A landscape with many valleys, sampled at points; each row gives a point and its height.
From any point a ball rolls to the lowest of the 2 points nearest to it. It stops when none of these is lower. Distance is the straight distance between rows; heights are no part of it.
zito h=707: [-57  14  21   9  28  -4   2 -38  -4 -19 -51   6  -5  37  29  12  20  -8
   8 -23  22]
Rebi h=368: [-28  20 -21  32 -23 -24  -6  11 -27 -10   0  21  19  34  27  -7 -13  14
   0  31  10]
Mamos h=447: [ 29 -10  -6 -30  -2   4   0 -17  12  -1 -10 -16 -24 -12 -42 -10  29  17
  12 -48  13]
kag h=451: [ 13  29 -29   9  -7  -8   0  13  13   0  22  -8  -3 -22 -20 -26  -5   8
  -6  -1  10]
fom h=79: [  2  33 -29 -20  29 -18 -12  -9   9  13  11   4   9 -20  -5 -19 -10  29
  22  -1 -53]
bipe h=514: [ 28 -12   1 -35  25   3  -6 -35  36  -5   6   2 -40 -11 -29 -24  14  26
  28  -2   5]
Reg h=541: [-18 -10  22  40   3   3  -1   6 -18   5 -24   1   6  18   3  31 -13  -7
   1  -5  25]
sibe h=747: [-45 -13  11  -4 -33 -20  40 -28  -9  25 -28  -2  15  31  30  44 -31  12
 -18 -10 -28]
Nopig h=645: [ -9  38 -21 -13  -4 -28  -5 -13 -24  -9  10   2   3  14  39 -22  11   9
   9  19 -26]
Sesap h=678: [-36  13  -4 -22  25  12 -14  10  12 -12 -28  32  12  43   0 -12 -35   4
  28  30 -29]
Vin h=319: [-22  -2 -11   2 -17  25  17  24  -9  -2 -19 -18   2  16 -25  37 -21 -22
 -46 -19  17]
fud h=615: [  3  38 -29  -4   7 -30  -7   5 -20 -12  33 -15   2  27  24 -30   5   7
  -4  32 -13]
Daruv h=681: [-30  14  17  18   7 -12   1 -33 -17  -2 -46  -2  -3  12  28  12  23   7
  21 -37  -3]
kudi h=226: [  7  35 -48 -20  14   1  23 -28  24   0   0   2 -19 -38 -26  -7   8  33
   5 -17 -25]
virud h=580: [ 36  -9  16 -34 -37   5  -6  -3   5   0  14  12 -37 -45   0 -24   9   1
  14  -3   0]
Fabi h=297: [ 32 -30  35   5   8   6 -15   5   7  12   3   1 -10 -34 -18   9   7  -2
  18 -23  19]
gure h=548: [-35  -6  -9  -7   3  19  38 -39  25  24 -23  53  46  26   8  44  -5  38
 -25 -19 -72]
lek h=217: [ -4  -7  -9 -10   3  -2 -22  15 -19   6   0 -11  34   6 -23  -8   3  12
  11 -36 -26]
Peboz h=635: [ 27   7  -9   9  35 -26 -14 -17  29  21  33   1 -17 -36 -23 -32 -12  24
  23   3  20]
Sibif h=118: [ 16 -47  46   4  11  17 -25  42  -9   4  -7   8   9 -16  -5  24 -18 -31
   7  12  -8]
Vebud h=263: [ 14 -20  14  59 -26  13  33  56  -7   0  -3 -21  18 -32  -2  14  12  -9
 -30 -12  25]
Gozu h=653: [  9  13 -11  32  40 -20 -14 -12  18   2   9   0 -18 -11 -11 -12   3  13
  16   9  38]
tega h=323: [ 22  15 -29 -30  -8  -8  18 -16  20 -14  36 -14 -32   0 -31 -29   7  13
 -30   4  16]
Zisu h=285: [  1 -18  11  37 -20  25  21  47 -15  -7 -19 -25   0   1 -19  36  -1 -16
 -41 -12  32]
Laza h=151: [ -5  20 -27 -11  27 -11 -24  16   2  -3  -2  -4  25  13 -28 -27 -17  18
  27  -8 -35]
mobe h=590: [ 24 -12  15 -26  23  -6 -28   4  16  10  30  14  -8 -46 -10  -3 -16 -15
  20   8  -8]
fedil h=614: [-18  28 -34  33  -3 -32  -7   9 -17  -8   9 -10  20  10 -12  -5  -1  20
 -10 -24  22]
sak h=495: [ 42 -14  13  18 -13   4   9  21  25  18  49   8  -7 -52  -5 -28  -1   2
  -3  11  25]
tife h=402: [  8  15  -5   7 -11  -7   2   4  -1  30  14  -2  -1 -60   3   4 -11  -6
   5 -35  -5]
fer h=400: [ 22 -12  18   0 -16  22  17  10  -1  16  -3 -24 -32 -33 -10  28 -14 -44
 -31  -4  26]
febuk h=362: [ 25  13 -18  -9 -10 -22   8 -12  11 -26  32 -19 -34  25 -21 -45  24  25
 -23  13  23]
vozu h=728: [-38  -9  22  -4  -6 -12  13 -31 -27  22 -29 -12  11  25  43  35  -8  -3
  -3 -19 -30]
rufe h=583: [ 26  28  -6   2  19 -34 -12  11   3   4  42 -18   1  21  10 -51  -7  11
   4  39  -7]
vitag h=429: [ 17  11 -13   2 -17  -1   0  15   0  15  23  -7  -2 -34 -12  -9   2 -10
 -15 -24  12]
Kug h=596: [-36  25 -18  38 -10 -28   4  -8 -15  -8 -21   1   9  11  -2  27  -6  18
 -10 -26  25]
katik h=486: [ -5  -5  13 -36  13   1 -22  -7 -11   4  -5   6   5  -6  14  12 -10 -16
  23   0 -41]
nov h=620: [ 25   7   0 -11  40 -21 -21 -13  27  18  26   6 -13 -37  -8 -16 -23   9
  25   7  -8]
Fup h=482: [ 36 -14   3  12   7   4  16  11  38   9  65   0  -5 -34 -26 -44  -5  14
 -10  14  23]
savut h=704: [-33  16  12   6 -10 -17  16 -31 -32   7 -30   4  -5   4  47  25  13   3
   2 -22 -22]
medil h=262: [-24  31 -28 -16 -13  14  20 -13   4 -24 -30   1 -23  -7  -7  18   9 -17
 -11 -21   1]
pumim h=551: [ 22  29  -6  -5  25 -13 -11  -3  17  -5  19   0 -20  10   8 -36 -15  -5
  14  45  -3]
Pobug h=497: [ -6 -19  24  27  12  12 -26  10 -11  -3 -30  14   3  24   8   3  -4 -21
  20   8   9]
kes h=559: [ 13   4  -6 -42  45  10 -11 -34  34 -11  -8   0 -32   5 -25 -18  12  -1
  22  -4  -4]
tirob h=280: [ 27 -22  25  45 -17  27  31  44   7   3  -8 -14  -9 -47  -9  19  17  -6
 -16   2  31]
Goso h=375: [-17  -6 -16 -22  -7  14  -2  17 -22   6  11 -24  22  12 -18  23 -17 -22
 -31 -11 -13]
vapi h=544: [ 34 -27  17   2  -3  16 -16  36  -2  -3  46  -3  11 -22   9 -17  11 -27
  -1  29   7]
viv h=278: [-12 -31  38  12 -33   4   9  26 -18  29 -20  -5  15  21  20  33 -41 -19
 -13   1  -9]
runob h=651: [-12  12  -2  -7  26 -10 -12 -35  -5 -16 -29  -3  -8  18   3  -2  37   8
  26 -26  -6]
Gal h=512: [-21  -6   6  -7  13   1 -16 -18 -10  26  13  24  19  24  38  22 -48 -17
   5  42  -5]
ketoz h=528: [-41  -3 -25 -30   5  13  31 -32  31  14 -17  46  53  39  -6  21 -19  42
  -7  10 -66]
tadub h=302: [ 37 -40  20  50 -12  19  28  22  13 -10  -3  -5  -6 -45   6   4  41   8
  -1  21  39]
nimo h=444: [ 16 -20  17  18  25   7 -28  20  -1 -11   4   8   3  13  10 -13   5 -12
  22  39  10]
mulib h=468: [-56   7 -19 -10 -16  -7  15 -28   3  11 -22  27  40  46  19   9 -17  18
  -6  14 -17]
nup h=477: [ 24 -11   3 -25  -7   0   5 -39  16   0  10   4 -38 -25 -24 -17  17  35
  21 -20  19]
Zame h=422: [ 30 -10  -6   1 -21  -5  -2   1  -1 -16   5 -12 -11   3 -26 -29  37  24
   4 -25  21]
laso h=385: [-23 -24  16  -1 -10   1  -7   3 -21  30   7  -4  20  26  23  26 -42 -22
 -16  20   4]
kib h=673: [-12  25 -11  -4 -22 -17   0 -12 -33  -6  -4   2  -1   8  42  -5  12  -7
   1  -3 -16]
valop h=542: [ 27  -6  16 -32 -35   0  -9   0 -15   2   8  -3 -24 -23  16 -12  27 -15
   4 -14 -17]
bubuf h=481: [ 12  -7  19 -15 -22  -9  -5  12 -36  12  -6 -27   1  -7  14   5  15 -18
  -5 -33 -22]
zigi h=758: [-53  -6   2 -20 -43  -2  55 -28  11   9 -45  12  26  55  19  35  -5  13
 -35  -8 -24]
Kabek h=505: [-37   0 -22 -21   0 -17   8 -29  22  24  -7  31  52  43  10   6 -37  39
  16  20 -45]
gokim h=214: [ 37 -42  35  -5  19  17 -31  34   8  -7   9   4   4 -23 -26   4   0 -19
  14   3  -2]
Lote h=552: [ 22 -25  18 -12 -12  18 -11  36 -16   4  32 -12   1 -12   5   5  -3 -42
 -21  20  -1]
kup h=377: [-26  -8  24 -52  15  25  -8 -17  -7 -13 -28  16   1   5  23  20   1 -24
  14  -6 -59]
Gib h=733: [-50  -4  26  15  18   5  -5 -26  -5 -15 -33   1   1  52  23  22  11 -24
  -8   0  31]
tika h=300: [ -9   3  -7  36 -27   1 -11  35 -29  -8  -2  11  26  15  26  -8  -2  -1
  -1  26   9]
gume h=502: [  5   9   5   0  32  -2 -26   2   5 -10   5   8  -8  19  23 -21 -11 -11
  24  49  -5]
leg h=359: [ 29 -19   7  41   8  -3  -6  14   2  -4  16  -8   8 -10  -9 -10  25  14
   3   3  36]
zos h=328: [ 37 -34  14  36 -18   4  19   4  11  -6  23 -11  -7 -20 -12 -10  41  23
 -12  -3  50]
nipi h=550: [  2   1   2 -19  11   2 -28  15  -1   8  13   6   2 -26  -4  -1 -17 -21
  17   5 -18]
Nerod h=230: [ 17  -7   8  43 -35   7   1  46 -23  -6   3  -7  23 -14   6  -9  17  -5
 -11   0  15]
zaf h=251: [-33   4   2 -30  -5  31  14 -24 -14  -4 -34  10   1   2  27  26   5 -16
  -7 -14 -45]
pomam h=363: [ 28 -11  28 -11   2  -8  -8   5  -4  30  13 -10  -6 -52  -5  10  -8 -11
   8 -40 -10]
nire h=426: [-11  -5   3  -8 -39   5  -2  26 -39   8  -3 -24  18   8   4  19 -11 -19
 -28 -20 -14]
Vel h=478: [ 12  -7   4 -11 -17  33  -5  17  -5  -9   0  -7 -19  -5   1  15   1 -44
 -26  20  19]
Dadel h=469: [ 29  16 -23  18  -1  -4  19  27  34  -6  41  -4  -9 -10 -41 -54  -1  21
 -10  18  28]
pev h=161: [ -6  29 -32 -14  30   2   8 -26  10  -4  -5  16  -1 -34  -7   5   4  22
  19 -18 -56]
givep h=320: [  4  22 -22 -20 -16  15  27 -16  19  -9 -18  -4 -42 -38 -25  14  12  -6
  -8 -24  19]
zopus h=660: [-19  24 -11  23  33 -17  -9 -26  11 -28 -15   1 -14  22 -13  -3  15   8
  10  -2  39]
povo h=616: [  8   7 -12 -25  33  -7 -14 -36   4 -17  -6 -16 -18  24 -11  -8  32   6
  16 -14   3]
Tuv h=397: [ 27 -29  19  48  28   7 -15  22  -2  -5   8  -5  21  -6  12  -2  24  -2
  15  24  15]
gini h=205: [  0 -49  55  12  -8  18  -5  44 -19  18 -15  -4  18  -2   2  39 -38 -32
  -6   7 -10]
lenov h=430: [-38  14 -30   1 -28 -15   5  -4 -17   3 -10  23  33  42  15  -3 -25  17
   1   9 -13]
Sorez h=646: [-51  10  -5 -28  15  20  -1 -18  18  -7 -17  30  13  50  23  -3 -34 -13
   8  39 -18]
vuv h=573: [-21   8   8  64  -9 -18  10  11 -17 -20 -22  -6   6  18   0  31   2   5
 -19  -5  50]
von h=662: [  5  14 -26 -21   0 -10 -15   5 -16 -19  14 -23  -7  33  -1 -19  24  -9
  -8  10  -1]
Zut h=131: [-30  11 -10 -23  -4  18   3  -4 -10 -17 -30  -1  -3  15   8  17   4 -23
  -6  -9 -19]
zumu h=594: [-47  -4   6  -4   8  15  -4 -17  10  14 -15  33  18  37  30  13 -45 -14
  12  38  10]
dobu h=516: [ 45 -41  35  12  -3  18  -1  30  14   7  46   2   1 -49   2  -8  10 -20
  -3  25  14]
Fedo h=396: [ 24  -1 -15   0  -3 -15   2 -25  11 -27  13  -9 -29  18 -21 -37  36  33
   7  -8  30]
tav h=632: [ -4  24 -33  20   7 -10 -10   8   1 -26  -7  -9  -1  18 -29  -3  19  14
  -4  -9  27]
Gepit h=272: [  9  36 -46 -31  22 -11  11 -15  21 -11  23 -23 -16  -7 -28 -27   3  22
  -9   2 -23]
kadif h=354: [ 26  -1   7  -3 -33  27  21   2  12   0 -11  -7 -45 -36 -24  10   7 -10
 -14 -18  36]

Where does a ball stop that starts at each point below?
zigi -> Nerod
dobu -> Sibif
vitag -> Sibif
nup -> fom
Vel -> Zut
tega -> fom
Peboz -> Zut
ketoz -> Nerod
gure -> Nerod
